Each scene shows the same named points in several views. A view is turned or mirrored, shifted and resized as a whole, has a little noise and may leave points out.

Scene 1
View 1
Z480: [  4  20   6   6  -3  -7  19  16   6  10   7   2 -10 -12  18  11 -10   9
 -10  13  -1  -3 -10  11  10   6  -9  15  16   3  -1   3  20 -21  -2  -8
  13  16  10 -11  -1]
Z171: [  8  13  14  15  -4 -24   3  20 -17 -10  -5   1 -11   1   6   2  -1  -7
  -6  18  16  -3 -11  -2   4  -8  -2 -10  15   1   8   1  30  -7 -14 -27
  -5   3  -4 -14  -3]
Z328: [ -6  14  -1  -5   3  -9  20   3 -13  -2   8  -5  -4   4  22   8  -1 -10
 -10  25   6  -3  -2   2   9  -7   0  -9  11  -8   1   4  15 -10   9 -11
  -8   3   5 -13  -3]
Z20: [ -4  16   1  -4  -7  -9   6  11  -9   3   7  -4  -4   3  15   1  -1  -8
  -6  18   5   4  -5   1   9   1  -1  -6  11  -1   5   5  24  -7  -6 -13
   2   2   8 -11  -5]
Z388: [ -7  19  -6 -10   7  -1  33  -1   1   5  15  -5  -3  -3  27  13  -5   0
 -14  21  -4  -2  -2   9  13  -1  -2   2  14  -4  -3   5   9 -17  18  -1
   1  12  11 -11  -4]
Z350: [ -9  24  -4 -19 -23  -1 -17  14  -1   8  10  -9   3   4  11 -11   9  -9
   2   6   2  21   1  -3   9  13   5 -11   9  14  12   8  33   3 -22 -14
  17  -3  16  -3 -12]
Z173: [ 11  22  16  18 -24 -10  -9  36  13  22  -2   7 -16 -17   6   0 -16  19
  -5   0   0   2 -17  13  11  21 -17  29  17  10   6   4  34 -21 -37 -17
  33  12   9 -10   2]
Z948: [-14  23 -12 -27 -16   3  -4   4   0  10  15 -11   5   6  18  -6   7 -12
  -1  12  -2  20   5  -3  11  11   7 -13   7   9   9   8  26   2  -8  -7
  12  -1  18  -3 -12]
Z128: [-11  25 -10 -19 -19  12   6  10  17  33  17  -5  -2  -7  24   1  -9   9
  -8   8 -13  12  -2  13  18  25  -8  18   8   3   2   8  18 -16 -11   3
  32   7  25  -5  -5]
Z143: [-13   9  -5 -12 -15  -6  -2   5 -14  14   7  -7  -4  14  19  -6  -5 -18
  -9  25   5   4  -2  -1  12   4  -1 -11   3 -17   8   8  20  -3 -10 -11
   2 -12  11 -13  -4]
Z900: [  7  15  12  17 -10 -13   8  23   1  13   0   5 -14  -9  13   7 -14   9
 -11  14   4  -7 -15  10  10   6 -13  17  16  -2   2   3  24 -21 -16 -15
  12  10   5 -14   3]
Z894: [ -7  23  -5 -13 -18   5   1  14  12  26  14  -4  -1  -5  20   0  -7   6
  -6   8  -8  11  -3   9  15  20  -7  13  10   4   4   8  23 -13 -15  -2
  27   6  22  -6  -5]
Z760: [ -1  26  -1  -6  -1  -2  19  11   9   2  13  -3  -4 -13  19  10   0   8
  -5   9  -4   6  -4   9  10   5  -1   5  18  15   0   3  21 -14   3  -6
  12  18  11  -6  -6]
Z606: [  6  12  13  15 -13 -18  -3  24 -10   8  -4   3 -14  -1   8  -1 -10  -1
  -7  15  10  -5 -13   3   7   3  -8   5  13  -4   7   3  29 -12 -23 -21
   7   1   2 -14   2]
View 2
Z328: [  9  13   9   4  -2   3  11  -6  14  -1  21   3   6  16  -5   9 -15  10
  -8  -6   8  -5  16  18   0  13  22  -4 -25  -6  -7   1  -3   2 -11   4
 -14   3  -2 -18 -17]
Z948: [ 19  15   8   1  -8  10  10 -24  -6   0   3  20  15   1  -9  11 -27  12
   3 -13   2  -2   0  14   9   3  14 -15 -24  11 -21 -11 -13  17  -1   5
  -4 -12  16  22  -5]
Z606: [ 18  21   8  -9  10  11   3   9 -24 -13  31   6  12  17   4  -2  -9   4
   3  12  10   9  -3  14  10   9  23   3 -40 -16   4  -5 -12  10 -12   4
  -1   0  -3 -13  -8]
Z143: [ 19  15  11  -8   3   7   4 -29  -2   3  23  13   8   9   2   0 -19  10
  -7  -1   7  -5   1   9   9  19  24  -9 -32   1 -16  -3 -12  12 -16  -7
 -11 -11   3   2 -15]
Z171: [ 18  23  10   2   9  10  10  11 -12  -7  31   4  19  14  10   1 -13   4
  10  13  12   4   6  26  -1   7  23   4 -50 -13  -2  -2   0  -3 -23  12
  -3   2   9 -19 -13]
Z388: [  5   8   7  11 -11   1  15  -2  19  -3  11   2   0  19 -17  19 -15   9
 -11 -18   4  -5  21  15   0   6  18  -4  -6  -4  -3  -3  -5   5   4   6
 -14   7  -7 -15 -13]
Z128: [ 15  12   0  -8 -10  12   4  -9 -16 -14   3  13  -1  15 -26  15 -15   9
 -10 -19   0   7  -2  -2  19   1  14  -9   3   1  -2 -16 -27  32  25  -2
  -3  -2 -11  16   4]
Z20: [ 16  17   9   1   0   7  10  -5  -3  -3  19   9  11  11  -3   6 -17   8
   2  -2   8   0   6  17   4   8  20  -5 -30  -3  -9  -5  -7   6  -9   6
  -6  -2   5  -4 -11]
Z894: [ 17  14   2  -7  -7  13   5  -6 -19 -13   8  13   4  13 -20  10 -16   9
  -5 -13   2   7  -4   3  18   1  15  -7  -7  -1  -2 -14 -24  28  17   1
  -1  -2  -5  12   2]
Z480: [ 11  15   5   2  -4   8  10  17  -8 -16  17   2   4  22 -15  13  -7   5
  -3  -7   7   7  10  12   7   1  17   3 -14 -14   8  -9 -14  11   9   9
  -5  10 -11 -15  -3]
Z760: [ 10  14   6  10  -9   9  15  12  -3 -11   7   5  10  16 -20  20 -16   7
   2 -13   5   4  12  18   3  -6  13  -4 -12  -5  -1 -11  -9  10  11  15
  -4   7   1  -4  -3]
View 3
Z20: [-10  -9  -2 -16  10  11  12  11  -2  21 -10  -6 -15  -1   1   9  -7  16
  -5   1  11   4 -27  -1 -11  -6 -14 -14  17   8  -8   9   2   4   8   6
 -18   9   6   7   5]
Z173: [ 28 -24 -13 -23 -30  31   9  16 -19   5 -13  45  -1  -9   6  -5  18  12
  -7  -4  12  -5   2   5 -15 -30  -9  -7   2  20  -5   5  29 -23  30 -14
   2 -20 -14  13  16]
Z143: [ -3   4   4 -27  20  13  20   0   0  26  -4 -19 -18  -2  -3  18 -20  21
 -17   2  15   4 -21 -14   5   0  -5 -15  13  13 -13  -4  -3   9   4  14
 -16  16   2  17  13]
Z900: [  3 -20  -5 -14 -20  26   7   3  -8   7 -14  26  -3 -14  -1 -15   0  12
  -2  -5  12   1 -16   6 -11 -15 -24 -10  17   6  -8   8  16   3  18  -4
  -6  -8  -8  10   4]
Z328: [-24  -7   3  -9  11  11   4   4   4  22 -14 -14 -15  -7  -7  -1 -18  19
  -1   2  15   8 -36  -2  -9   3 -24 -18  27  -3 -12  16  -5  19   5  10
 -21  14   8   4  -2]
Z388: [-17   2   0  -6   5  15 -14  13   1  19 -25 -15 -12 -13 -17 -18  -8  30
  -3   4  17  13 -30  -7 -14   1 -20 -31  24 -14 -29  32  -5  19  15   4
 -23   6   7   0  -5]
Z760: [ -7  -9  -6 -10   2  14 -10  30  -7  16 -24   4 -12  -5  -7  -5   8  25
   1   2  15   8 -25   1 -25 -11 -14 -25  16  -4 -19  34   8  -4  23  -7
 -21  -1   7  -3  -2]
Z171: [-18 -30   0 -13  -1  11  23   3  -2  17  -3  10 -12   1  12  10 -13   0
   6  -5  10   0 -37  16 -17  -5 -31   0  24  13  12  -1   6   5   1   5
 -13  11   5   7   3]
Z350: [  8  -4  -6 -31  25   6  17  34 -10  27  -8  -9 -22  14   8  39   7  21
 -11   4  12   3 -15 -10 -16 -13  10 -14  -2  20  -6   9   8 -21  19   2
 -20  12   6   9  18]
Z894: [ 19   5  -8 -27   3  22  -3  25 -12  18 -19   4 -12  -6 -10   3   9  32
 -17   4  16   5  -2 -17  -9 -16   5 -26   1   7 -28  19  11 -13  29  -5
 -13  -5  -6  10  14]
Z480: [ -2 -13  -4 -10 -13  23  -6  13  -6  11 -21  15  -5 -13  -8 -18   3  21
  -1  -1  13   5 -18   2 -16 -13 -21 -20  19  -1 -18  23  11   4  22  -5
 -13  -6  -2   3   1]
Z948: [ -4   5  -2 -26  32   4  10  29  -4  30 -10 -25 -22   9  -1  31  -3  27
 -12   5  14   7 -23 -15 -12  -4   7 -22   5   9 -15  15  -2  -9  14   7
 -27  17   9   7  12]
View 4
Z900: [-11   2   8  -3  -3  -3   0   5 -10 -11  -8   4  -5 -16  -6  -1  16  -3
  21  -2   8  -6 -18 -10  -4  -1   2  -8  -8   5   4   3  13  10   9  -4
  -8  -7  14   7   2]
Z606: [ -5   1   2  -1 -14   2   5   2 -10 -10  -7   7  -2 -15   2   2   6  -3
  19  -2   7  -9 -10  -5  -1  12  -4 -10 -12   1   5   2   8   3   2  -3
   2 -10   3  -3   2]
Z894: [  3   0  17   1   9  -9  -4   5  -1  -5 -13 -12  -6  -9  17   2  20  -6
  11   2 -16   7 -11  -2  -2  -9   8   2   6  12   9  -6  14   3   4 -11
  -4  -2  12   2  -4]
Z760: [-13   1   1  -6   8  -9 -15   6   0  -2 -16 -11  -1 -13  -4   0  20  -1
  18   0  -7  11  -7  -9  -6  -8  -2  -4   3   7   7  -6  15  19   0 -18
 -15  -5   5   5   4]
Z328: [-25   5 -13  -1   0  -2 -18  -1  -2   0 -13  -1   5  -8  -8   6   5   5
   0   3  -9   1  -4  -4 -10  12  -5 -10   3   1   9   2  12  14   3 -21
 -10 -10   8  -5   8]
Z948: [  2  -1   0   1   3  -5 -12   1   4   2 -18 -16   1  -6  20   6   8  -2
   5   2 -26  12   5   1   0   5  -2  -1   9   7  12 -11   9   0  -6 -22
   0  -6  -4 -10   1]
Z350: [ 12  -4   3   0  -7  -2  -2   2   0  -2 -16 -14  -1 -11  26   5   6  -5
  13   1 -21  10   7   2   4   7  -5  -1   1   5  10 -12   4  -6 -10 -16
   7  -7 -11 -12   0]
Z143: [ -9   2  -4   5  -3   0  -8  -3  -2  -1 -10  -1   2  -3  11   9   0   0
  -7   3 -16  -3  -2   3  -4  18   0  -7   3   3  13   1  10  -4   2 -16
   5  -9   7 -12   4]
Z128: [  1   0  22   2  16 -12  -7   6   1  -4 -14 -14  -7  -6  18   2  24  -6
   8   3 -19   9 -12  -2  -3 -15  11   5  11  14  10  -8  16   3   7 -13
  -6   0  17   6  -5]
Z173: [  8  -3  25  -5  -5  -4  14   9 -11 -17  -7   0 -11 -21   9  -6  23 -10
  35  -3  10  -3 -20 -10   3 -11   5  -2 -13  10   3  -2  12   3   6   6
  -3  -4   9  11  -5]

Which points are out of place in each view (at most two, in the order of its rows)? Write - if all are in place.
view 1 -> -
view 2 -> Z328
view 3 -> Z948
view 4 -> Z606, Z350

Scene 2
View 1
Z501: [ 34  -6  -4   0 -19 -31   8  13   2  25  18  14  36  36  -7  47 -27 -33
 -13  17 -19 -34 -48 -28  44 -21 -17  18 -17 -26 -25 -21  16 -36  11  18
   8 -29   8 -13  -3]
Z32: [ 21   3 -25  36 -26   1  26  -8  28  13 -13  -7  -6  31 -10   9  -9  -3
 -16  -1 -34   5  10   9 -17  13   9 -30   0   0  -1 -18  12 -38  38  16
   0  11  19  17  19]
Z658: [ 13   5  -9  25 -28  17  28   4  27   5  -7 -16  -7  22   4  19 -16  15
  -3   5 -22  -2  19  18 -21  16  15 -27 -10   5   7  -7   3 -10   7 -16
  -7  16  13  13  11]
Z149: [ 14   0 -16 -12 -21   6 -16  11 -12   4  19  11  25 -14  18  24 -32 -15
 -14   7  -4   0 -40  -5  59  -8  -1  16   3 -31 -10 -22   5  -6  17  31
  -2 -43 -13   0 -19]
Z276: [ 16   9  -2  22 -24  16  12  11  24   0  -3 -12   5  15  12  23 -20  12
   3  13 -15  -1   5  10 -12   2   8 -23  -8   2  11  -3   5  -4   1 -19
  -6   6  10  10   3]
Z852: [ 31   4  19   8 -21  -7   3  26  15   8  16   3  35  28  17  52 -35  -5
  13  36  -5 -31 -38 -23  19 -25 -16   1 -24 -12   1  -1  11  -5 -23 -29
  -3 -10  11 -12 -11]
Z821: [ 20  -1 -10  -5 -23  -7   6  11  -2  14  16   7  22  13   3  33 -28 -17
 -11   7 -17 -17 -31  -9  39  -7  -4  12 -11 -21 -15 -20   7 -17  12  19
   1 -29  -1  -4  -5]
Z266: [ 19   7  12  -4 -18   9 -22  24   4  -7  22  10  36  -7  33  39 -41  -1
  12  32   7  -9 -48 -15  44 -26 -14   6  -7 -22  10  -1   8  12 -14 -11
  -7 -32  -7  -8 -23]
Z100: [ 10  -8 -25  11 -31   3  47  -1  12  26  -7 -20 -14  33 -20  20  -7   1
 -22 -20 -37 -14  31  25 -11  34  21  -9 -13   2 -25 -25  -1 -28  22  11
  -3  11   8  11  18]
Z78: [  7   3 -19   8 -29  21  14   1   8   3  -1 -11  -5   1   8  14 -20   9
 -11  -5 -17   5  10  23   6  17  18 -14  -1  -5   0 -15  -2  -3  17   6
  -8  -3   0  15   3]
Z862: [  8   6   0  10 -26  25  11  12  16  -4   0 -14   0   3  19  24 -23  20
   4  10 -10   1   6  20  -2  10  11 -19 -10  -1  11  -3   1  10  -3 -20
 -13   0   1  10  -2]
Z16: [ 18  -7 -34   8 -25 -12  23  -5   2  23   1   0   5  20 -14  18 -15 -21
 -27 -15 -29  -8  -6   5  22  15   8   1   0 -17 -25 -32   6 -39  42  42
   3 -16   6   6   9]
Z730: [ 19   2  11  -6 -24   5   4  23   5   4  19  -4  25   7  20  46 -32   3
   8  22  -5 -22 -27  -4  28 -10  -5   6 -20 -14  -4  -6   1   8 -22 -21
 -12 -18  -2  -6 -15]
View 2
Z730: [ 23  20  30  -1 -38  22   0 -28 -43  59   3 -17  10  11 -16  17  -8  46
  10 -14  -2 -10 -24 -14   0  -6  19   5  19 -27  -3  19  -6  16  -4 -14
   0  -4   2  -4 -30]
Z32: [  8 -12   6   2  17 -16  -1 -16 -12  24   4   9   0 -13   7   5 -24 -32
  12  19  17  11   7 -10  -2 -15  -9  -6   0   8  -4  17  -1   3   8 -42
 -14   8 -21  -8  37]
Z266: [ 26  31  41  19 -41  27 -12 -32 -49  58   9 -27  22 -10 -19   6  -8  58
  -4 -16 -15 -15 -33  -5   0   0  43   4  33 -42 -13  18  -5  16  -3  -4
  10 -11  14  -6 -19]
Z16: [ 11   4  18   4   8  15 -27 -24 -14  27  27  16  -1   1 -24  13 -16 -23
   5  20  -4  16  11 -24 -14 -29 -10  -6  -4  -4  -3  39  13  -7   7 -25
  27 -14 -22 -33  25]
Z821: [ 20  18  33   7 -20  26 -22 -32 -32  50  26  -5  13   1 -27  11 -13  18
   0   1 -13   1  -8 -16  -8 -20  10   4   7 -24  -2  34   6   3   3 -14
  27 -15  -8 -23  -4]
Z149: [ 20  34  38  23 -26  39 -34 -28 -38  32  23  -5  13  -6 -29   6  -2  28
  -7   2 -19  -5 -13 -20 -16 -10  29  -6  26 -37 -15  34  15  -1   2   1
  36 -28   1 -30   1]
Z658: [  9  -6   3   0   4 -13  10 -10 -19  18 -12  10 -10   1  14  12 -13 -12
  21  10  27   3  -5 -16   2  -5  -8  -7  11   5  -3   7  -7   9   4 -39
 -30  11 -14   4  15]
Z852: [ 27  10  35  -2 -33  14   4 -41 -44  87  12 -31  20  -1 -13  11 -25  44
   8 -19  -8 -13 -28   1   7 -11  21  16  10 -28   3  18 -12  25  -5 -25
  -3   8  -1   4 -28]
Z501: [ 29   9  40  -4 -16  25 -22 -49 -33  88  41 -18  26  -6 -38   9 -32  14
  -1  -6 -25   4  -8  -5  -7 -35   5  16  -8 -23   7  44   4  10   0 -21
  40  -7 -13 -26  -6]
Z100: [  6  -6   2 -19   7  -2  -3 -11 -10  23   2  26 -19  22  -3  24  -9 -27
  27  16  21  15  14 -34  -6 -22 -32  -6  -9  17   8  26   3  -1   3 -40
 -14   7 -27 -16   8]
Z78: [  8  13  11   7  -8   5  -7  -8 -24   5  -5  12 -12   6   2  14   1   0
  15  13  16   3  -5 -26  -8  -1   1 -12  19  -8 -11  14   2  -4   4 -20
 -13  -2  -8 -11   8]
Z276: [ 12   4  11   4 -13  -6  11 -15 -28  32 -12  -5   0  -2   9  12 -14  10
  16   0  19  -5 -15 -12   3   1   7  -4  21  -9  -7   6  -9  10   0 -29
 -28  11  -5   6   1]
Z862: [ 12  13  12   5 -20   2   6 -10 -31  19 -15   1  -7   7   8  15   0  22
  17   0  22  -9 -18 -20   2   6  11  -5  27 -12  -9   4  -6   9  -2 -23
 -29   6  -2   4  -7]
View 3
Z100: [ 48  -5 -29 -28   4   9  17 -14   6  10 -17 -10 -12 -35  19  -5 -19  -1
  -2  38  23  -6 -33   7 -10 -39  48  47 -27 -14 -38 -21  -3  -3 -13  10
  -2   5   0 -25 -16]
Z16: [ 36   8 -26  -3  -4   8 -10  -3  -2   0 -22  14  -6  -7  -4  -3  -9   4
 -14  47  22 -24 -46   6 -16 -38  42  12  -1   5 -15 -23 -29 -13  -7  10
 -21   2  -5  -5 -12]
Z266: [-13  -4 -31  18 -58  -7  11  -9  10  16  -3  12  -1  26   1 -21  -2  37
  -9  -5  -4  -3 -22  18 -12  23  28 -22   6  19  32  20  -1  24  15   6
 -16  -6  -4  11  23]
Z658: [ 19  -8 -24 -16  -5  15  24 -13   6  14   5 -13 -15 -19  29 -16 -19   8
  10  13  -5   5 -11   4  -6  -6  42  39 -17 -15 -29 -17  22  19   6   5
   2  -3   8 -22   0]
Z730: [  1  -8 -37   6 -64 -13  27 -16  16  22 -10   6   4   8   7 -18  -9  29
 -10  -6   8   6 -33  23  -9  10  32  -8 -13  12  20  22   4  23   4   5
   0  -2  -8  -4  16]
Z501: [ 17  13 -38  22 -47   0   3   3  -3  19 -23  41  25   8 -18 -23  -3  18
 -26  25  21  -7 -80   3  -4 -28  45 -33  -9  19   5  10 -20   7  -4   2
   2  -6 -29   2  12]
Z149: [  5   2 -26  14 -45 -11  -7 -10  14   4 -19  15  -3  28 -11  -5  -1  29
 -23  22  17 -24 -30  23 -23   0  25 -17  16  26  33  11 -32  -1   5  14
 -36   2  -6  18   9]
Z78: [ 20  -7 -23 -15  -9   4   9 -16  10   7  -6 -14 -21  -6  21  -4 -12  14
   2  22   6 -11  -4  12 -18  -6  33  34  -3  -2  -9 -14  -1   6   2  11
 -20   2  10  -8  -4]
Z32: [ 27   5 -20  -9  16  29   1  -1 -12   7   2   3 -11 -19  17 -17 -15  -1
   4  34  -4  -8 -29  -9  -5 -28  47  32  -7 -12 -41 -33   5   7   7   6
  -4  -3   7 -15  -8]
Z276: [  6  -7 -27  -6 -20  11  22 -10   6  18   6  -8 -11  -6  24 -20 -14  17
   9   5  -8   6  -9   3  -5   5  38  23 -11  -7 -14  -7  21  26  10   5
   0  -5   7 -11   7]
Z852: [ -7  -3 -40  18 -67  -4  31  -7   5  30  -5  19  19   7   3 -32  -8  29
  -8  -9  -2  15 -52   8   1   8  40 -21 -15   9  11  24  15  34   5  -2
  18 -10 -17  -7  22]
Z821: [ 15   2 -30  11 -40  -4   3  -6   7  12 -20  19   5  10  -7 -12  -5  22
 -19  20  17 -12 -47  14 -15 -13  37 -13  -3  15  11   8 -20   3  -1   7
 -15  -1 -14   3   6]
View 4
Z266: [ -7   4 -21  -1   3 -19 -41   9  17 -54  15 -13  -2  -4 -47   4  14  -5
   2 -22   1  30  -1 -40 -38  -9  -7  13 -28   8  -2   6 -20  14 -21   1
  24 -35  -3  16  29]
Z100: [-24   3  30   4  26  21  23  -1  -7  -7  28 -16   0  16  24 -36  17   8
 -17  17 -25  30  14  14  -6  23 -24  18  18   0   7  -4  14   6  -8  -3
  21  24  -6  -1   1]
Z149: [-12   3 -19 -10 -10 -11 -14  12  12 -46   8  -7  11   2 -25 -14  28 -11
 -20 -11   1  21  17 -47 -37  -4 -10  25 -20   6  -5   5   0  -7  -4  28
  34 -25 -23  13  22]
Z730: [-14   9  -1   9  23 -19 -38   6   9 -45  26  -8 -12  -5 -40  -4  14  -4
   2 -20  -4  40  -3 -23 -31  -1 -11  15 -22   0  -1   3 -20  12 -29  -6
  17 -19   1  14  19]
Z852: [-23   6  -8  15  26 -16 -35   8   2 -39  33 -12 -13  -3 -51  -4   9  -3
   3 -16 -11  36 -10 -31 -37   6 -11  16 -18   5   0  -2 -25  23 -37 -13
   8 -17  14  23  14]
Z658: [ -9  -1  16  -1  20  19  -4  -2   1 -21  21 -25  -4  16  13 -17   6  17
   6  10 -21  31   3  18  -8  10 -17   0  10  10  14   2   0  25 -13 -23
  17   7  10  -4  16]
Z821: [-23   4 -10   0   5  -5  -5  10   2 -32  22  -8   4   2 -27 -22  22  -8
 -20  -8 -10  25   9 -39 -34   7 -16  26 -12   5  -3  -1  -2   0 -16  14
  24 -11 -10  19   9]
Z32: [-23  -6   3  -4   3  32  23   1 -12 -13  18 -30   7  23  11 -27   8  15
  -9  23 -30  18   9  -1 -16  25 -23  10  17  20  15   0  11  26  -7 -15
  17  10   9   7   9]
Z501: [-41   4 -15  10  10  -8   2  14 -10 -27  34  -7   1   2 -48 -25  20 -17
 -26  -5 -17  26   4 -60 -43  19 -21  40 -12   6  -8  -8  -7   5 -27  12
  14  -9  -2  36  -5]
Z862: [  1   3  10  -2  17   5 -25  -1  10 -35  13 -22  -6   9   2  -8  10  13
   8  -2 -12  32   4  12 -15  -3 -11   0  -4   6  10   9  -6  18 -14 -15
  22  -8   2  -6  27]
View 5
Z501: [ 10 -31  -5 -20  11 -14  -6   7  19  -4  -4  30 -26   9  14  -6 -22 -28
  -5 -22 -44  -9 -48  42 -16 -25  13 -16  -1  -6  22  40  31  -6   3 -13
   6   4   3  26 -34]
Z862: [  6  -9   1 -12 -13   4   2   8 -11   3  23   7  -8  20  -6  12  -3  -6
  15  -4 -12   8 -17   8  -2   2   6   2   4  -9  -1   6 -20  -3   9   8
   2   6  18   3  -2]
Z266: [ -1  -5   1 -13  -8  -8 -25  -4  12 -17  17  18 -46  18  19  20 -22 -13
   1 -22 -43   0 -36  31   4   2  -3 -11  -2  12  -6  17  -8  16   4   2
 -19  37  -3  18 -12]
Z78: [ -1  -4   0 -12  -9  10  13  15  -7  15  14   5  10  19 -12   6  -8   0
  12  -3  -9  -1 -13   3  -8   2  12   3   5 -11   6  -3 -14  -8   8   9
  17  -1  12  -1  -6]
Z276: [ 20 -16  -1 -16  -9   0  -3  10 -17  -1  21   6  -6  28 -13  11   6  -8
  22   0  -9   7 -18   4   1  -2   4   1   0 -12  -5  15 -19  -9   7   4
   3   2  18   6  -1]
Z658: [ 18 -20  -2 -15  -9   4  10  15 -21   7  19   4   8  29 -21   6  13  -7
  25   5  -1   9 -13  -3  -4  -6  10   4   4 -21   1  13 -19 -15   8   5
  14 -10  23   0   1]
Z16: [ -2 -15  -3 -20  14   1  21  19  10  21 -16  22  17  12  -2 -13 -26  -5
  -5 -11 -24 -23 -28  24 -23 -16  21 -12   3 -14  28  14  22 -19  -1  -7
  37 -14  -1  12 -28]
Z32: [ 25 -21  -7 -21   9   1  14  21 -16  12   1   8  28  29 -24  -3   1  -1
  20   6  -3 -11 -17   0  -7 -13  10  -8   0 -25   8  19  -5 -27   2  -3
  33 -19  14   6  -9]

Which points are out of place in each view (at most two, in the order of its rows)? Write - if all are in place.
view 1 -> -
view 2 -> Z658
view 3 -> Z266
view 4 -> Z730
view 5 -> Z862, Z16
